A landscape with many valleys, sampled at points; each row gives a point and its height.
From any point a ball rolls to the lowest of the 2 points nearest to it. It stops when none of these is lower. Distance is the straight distance between rows; heights are no part of it.
k_310 h=345: [-13 -19   5 -34  19 -10  15   3  12  57  -4 -14 -38 -42 -44 -20   5  20
 -14   5]
k_73 h=682: [ -4 -62  12  19  10 -11  -4   7  13   1   1   7 -37   9 -13  36   8  16
  -5  10]
k_199 h=175: [ -9  25  30 -25  -8  37  24   6  12  23  15 -29  -7 -15  -8 -18  -8   6
   0  22]
k_694 h=511: [ 13 -58  40   3  27 -20 -44  -9 -17  15  16  51  -4  20   5  31  21 -40
   2  14]
k_769 h=713: [  7 -32  -3  -7  10 -37  12  10  36  17 -19  27 -44 -12 -39  -6   2  17
 -21  -8]
k_883 h=504: [-21 -26  29 -35   2 -32  -1  42  41  11  26  -7   1 -13 -11  24  -3 -14
  -8  30]
k_412 h=474: [ -8  22 -38  -4 -26 -31  19 -10  -9 -48 -11   6  10   9  -5   1  -9   4
  -1  -8]
k_133 h=105: [  1  -4  11 -21  -2  18   1  -3  -8  14  34 -38 -22   8 -10  13  -6  -2
  13  18]
k_556 h=374: [ 33 -12  20  23   8 -24 -48   5 -27  17  -9  34 -16  29  22  10  -1 -10
   1  -2]
k_431 h=277: [ -9   3 -34  11  10  43  39 -18  42  31 -19  18   2 -34 -16 -28  12  17
   8 -43]
k_987 h=381: [-11  26 -29 -39 -16  42  -2 -25  -4 -25 -36 -18  32 -16 -18  -6   4  37
 -10 -13]
k_548 h=473: [ 18  -7   6   8  -9  36  -8 -23 -22   4  12  -5 -13  53  -4 -12 -14  14
  -3  -6]
k_534 h=370: [-11  -2 -18 -15  -7  10 -20  -9 -15 -15 -30 -14  13 -10  -3  14  10  21
 -14 -10]
k_348 h=297: [ -2 -18 -38  53  18  18  31 -16  21  62 -34  -4 -41 -33 -12 -58 -17   7
  11 -30]
k_269 h=125: [ 17  16 -29  32 -21  22  -1 -14  44  33   0 -28 -10  -2 -17  -7  -5 -20
  35 -38]
k_212 h=306: [ 40  13  14   8  -7 -10 -43   9   5  12  27  19  -7  29  13  -9   2 -10
   8  -8]
k_783 h=163: [ 22  -2 -60  38  -8  19 -10  -8  42  42   6   1 -15 -14  -4 -34 -17  11
  21 -41]
k_659 h=201: [-13  15  51   4  -9  10  -1  29 -17 -14   1   2  26   8  17   3  14  -9
  -9  37]
k_963 h=680: [ 36  -8 -14  47  12   7  13  -1  25  -1 -38  37  -6   2   6 -27  14   8
 -14 -24]
k_237 h=194: [ 31   3  35 -38   6   2 -34  -8 -33   5  30 -32 -11  21  18  21 -15  14
   0  12]
k_303 h=351: [-16  53  10 -32 -15  -4  -4  -5 -22 -34  32 -13  36  18  31  17  -7 -26
   2  23]
k_565 h=363: [ -1  -1  -1 -27  16  11  34   6  27  26 -14 -29 -16 -48 -27   3  11   9
  -6  -8]
k_942 h=643: [-24 -19  21 -11 -21 -26 -35  41  -8 -47 -11  -3   3  12  20  73  -6 -16
 -25  48]
k_223 h=330: [ -2 -12 -12  18   9   0  23   5  19  61 -27  -1 -45 -42 -41 -31  -7  -9
 -11 -16]
k_386 h=704: [ 23 -29 -34  75  36  22  41 -12 -18  55   3  40 -36  -8 -14 -77 -29  23
  15 -20]
k_954 h=76: [ 22  15 -33  29 -19 -13 -13  -8  35   4  23 -10   1   1   9   5  -2 -19
  31 -22]
k_499 h=287: [ -9  35 -18 -22 -35 -21  15   0  22  22  -2  13 -23  -3 -27 -33 -18  -5
   3 -11]
k_296 h=321: [-19 -20 -18 -38  10 -21 -30 -17 -45 -18  -6   7   7   7  -2  15   9  17
 -14   4]
k_543 h=268: [  4   0 -43  59  11  31  25 -26 -14  27 -28   1 -21 -12 -21 -40 -23   2
  29 -41]
k_179 h=388: [  6  36  23 -22 -16   1   6  16  44  10   3  -6   3 -17 -20  12   3 -47
  18   5]
k_831 h=368: [-30  -4  10 -47   6 -13 -55  -7 -51 -13  10  -3  15  16  10  35 -12 -10
  -7  19]
k_109 h=662: [-23   9  12 -29   2 -15 -37  18 -21 -69 -10 -11  30  12  47  87 -14 -24
 -30  57]
k_279 h=488: [ 39 -23  -1  35  20  36   2 -16 -18  25  39 -10 -28  45   7 -33 -10  41
  11   1]
k_295 h=639: [-25 -47  27 -18  26  -7   9   4   7  -3   1  15  11 -24 -25  33  25 -23
  -9   1]
k_10 h=156: [ 32  -2 -19  50  -5 -14  -7 -25 -19  -8  26  -4  -6  34  16  -1  -1 -23
  28 -17]
k_114 h=362: [-25  27  12   0   3  13  47 -17 -39 -15   1 -19  13  14   5 -49   7  17
   3   8]
k_391 h=613: [-36 -24  12 -24  11   7   5  10   8  -8  22  -3  40 -35   7  23  20 -22
   3  16]
k_32 h=658: [ 10 -17 -21  52   7  12 -20   8  16 -11 -24  35  22   3  11  -7  27 -11
 -10  -4]
k_116 h=518: [-36  19 -14  15 -25  -1  46   3  19 -26 -20  11  10   9   1 -10   7   1
   8  -9]
k_525 h=615: [-23 -21  -4  10 -19 -39 -38  15 -13 -52   4  21  29  18  46  52  -1  -8
 -31  39]
k_914 h=699: [ 26 -69  -2  32  28   1  17  11  32  13 -20  21 -44   5 -28  -1  -5  21
 -13 -12]
k_483 h=243: [ 11  19  36   5   0  24  16   9  -6   5  -4 -18  12 -18   9 -20  13   8
 -19   5]
k_984 h=397: [-18  29  22  10 -16  -1  37  -4 -38   5  -1  11  -5  24 -17 -41 -18  -3
   0   4]
k_376 h=317: [ 53  11   6  -2  24  18  -3 -38 -35 -20 -27 -16 -17  24  -6 -21   2  35
  -7 -17]
k_454 h=236: [ 40  31 -15  33 -20 -26 -30 -10  -8 -14  17  22   4  57  24   2 -13   0
   7  -2]
k_505 h=410: [-49 -16   4 -67  -5 -22 -30   5 -42   0  51 -22  -1 -16   3  40 -22  -4
   1  15]
k_846 h=697: [-20   9  12 -67   1 -30 -21  17   7 -38  28   3  23  14   6  58 -26 -32
 -14  33]
k_514 h=445: [-18 -31  35 -50  10 -29 -38   0 -44  35  51  -4 -14  11   5  25  -8   3
   1   5]
k_638 h=310: [  3 -15   7  -7  10  14  -6 -14 -19  42  -4 -10 -19 -10 -25 -27   9  17
 -11  -6]
k_36 h=250: [-17  36 -27 -17 -30  20  22 -23  -3  31  -3  -7   1  13 -29 -42 -26  15
   7 -20]
k_494 h=323: [ -7  18   6 -11   4  29  53 -12  39  22 -28 -19  -6 -26 -13 -36  23  13
   0 -21]
k_379 h=696: [ 39 -25 -12  62  28  16  15  -4  -3  25  -3  28 -25  10   0 -43 -10  19
   0 -10]
k_675 h=633: [  0  -8  -3  49  -4 -12 -11  32  50 -10 -46  50  17 -12   4   1  18 -29
  -6  -7]
k_488 h=291: [ -1  26  24  11  -7  16 -13  16 -15 -20  21 -17  14  30  20  16   8 -29
  11   8]
k_527 h=411: [  7  53   0 -25 -12 -34  16 -11 -14 -51  11   1  26   3  20  15   1  -3
  -9   3]
k_409 h=444: [  8 -15  25   1  14 -38 -61  -7 -28  18  -3  47  16   9  31  25  21 -31
  -9  13]
k_613 h=312: [ -8  40  31  -8  11  16  38 -11 -22  -6 -11   5  22 -23  14 -42  31  22
  -4  -7]
k_866 h=237: [ 52  -4 -41  87  17  40  33 -40 -14  19 -28   6 -31   1  -2 -43 -39   1
  28 -33]
k_713 h=343: [ 10  30  12   4 -10 -19   0  13  31  30 -15   9  -2 -26 -12 -15   6 -15
   9 -10]
k_401 h=568: [-10  13 -14 -21 -13 -32  -1  22  48 -23 -15  -2  14 -33  -3  24   3 -12
  -5   7]
k_864 h=581: [-22  -2 -11  14 -21 -21  -6  19  12 -40   2  13  46   6  35  23  13  10
 -12  13]
k_704 h=215: [  8   0 -61  40 -10  59  20  -9  49  25 -27 -12 -10 -21   4 -32  -4  36
  26 -56]
k_215 h=405: [-18  44  -9 -28 -26   9  -8 -15 -41 -37  12  -9  54  -5  33 -27  -5  -2
  10  -3]
k_676 h=264: [ 46  20  22 -20  22  -1  -8 -31 -49 -11   8 -36  -6  18  12   4  -6  29
   4  -5]
k_728 h=679: [-12  18  -3 -68   8 -15 -24  26   4 -72  -1 -24  33 -13  32  67 -33 -12
 -15  45]
k_300 h=352: [ 19  14 -22 -15   6  49   9 -36 -25  -1 -34 -24   5   7 -24 -31   8  45
  -6 -22]
k_674 h=571: [ -9  -2  -9  14 -16   4   0  28  24   0  23 -27   9 -22  18 -12  10  25
  12   8]
k_506 h=350: [ -1   3  22 -13  10  24  -1  -1  14 -12   9  23  24  28  -7  17  23 -32
   0   5]
k_564 h=253: [ -9 -27  -2  -3  11 -17   3 -16 -50   1   2  -8 -29  -3  -6  -5   3  20
  -9  -6]
k_37 h=390: [  3  23   2  -9 -14  15  25 -10  25  -3   5  -4  -2  20 -18   9  11 -38
  18 -17]
k_45 h=591: [-33   5  -3 -12   1  20  -1  33   7 -18  13 -41  34 -39  17  17  10   2
   3  21]
k_51 h=602: [ -1  -2   7  15 -11 -24 -25  30  25  -4 -30  17   8 -22   2  33  28 -34
   1   8]
k_74 h=441: [ 10  12  35  -5   1   6  12 -25 -49 -25  14  14  -1  52 -10 -18  -6  -1
   2   5]
k_849 h=664: [-10 -50  -5  20  18 -12  23  19  24  -2  -1   4  -1 -18 -11   7  25   8
  -5   5]
k_909 h=477: [-21 -33  34 -43   9 -35   4   7  -9  22  30 -12 -26  -4 -17  28 -18  -6
  -4  29]
k_575 h=548: [-24  17  -6  40 -23 -10  24  26  16 -36  13 -14  15   4  29  -6   4  10
  12  13]
k_18 h=533: [-15 -19   6 -42 -10 -52 -31  41  36 -16   2  10   8 -24  -1  48  -8 -13
 -14  22]

Call two points neighbours if one is among the 2 nearest of the other. Go from one point of each pair to the other, from neighbour to neighbour, staying as low as possible. Name the highest point that can't be avoided.
k_866 / k_659 | k_987
k_133 / k_36 | k_37
k_296 / k_866 | k_310
k_296 / k_954 | k_565
k_659 / k_133 | k_483

Write out the way that a ball takes from each point below.
k_379 | k_963 > k_32 > k_675 > k_51 > k_401 > k_18 > k_883 > k_909 > k_514 > k_505 > k_831 > k_296
k_279 | k_548 > k_74 > k_984 > k_114 > k_613 > k_483 > k_199 > k_133
k_987 | k_300 > k_376 > k_676 > k_237 > k_133
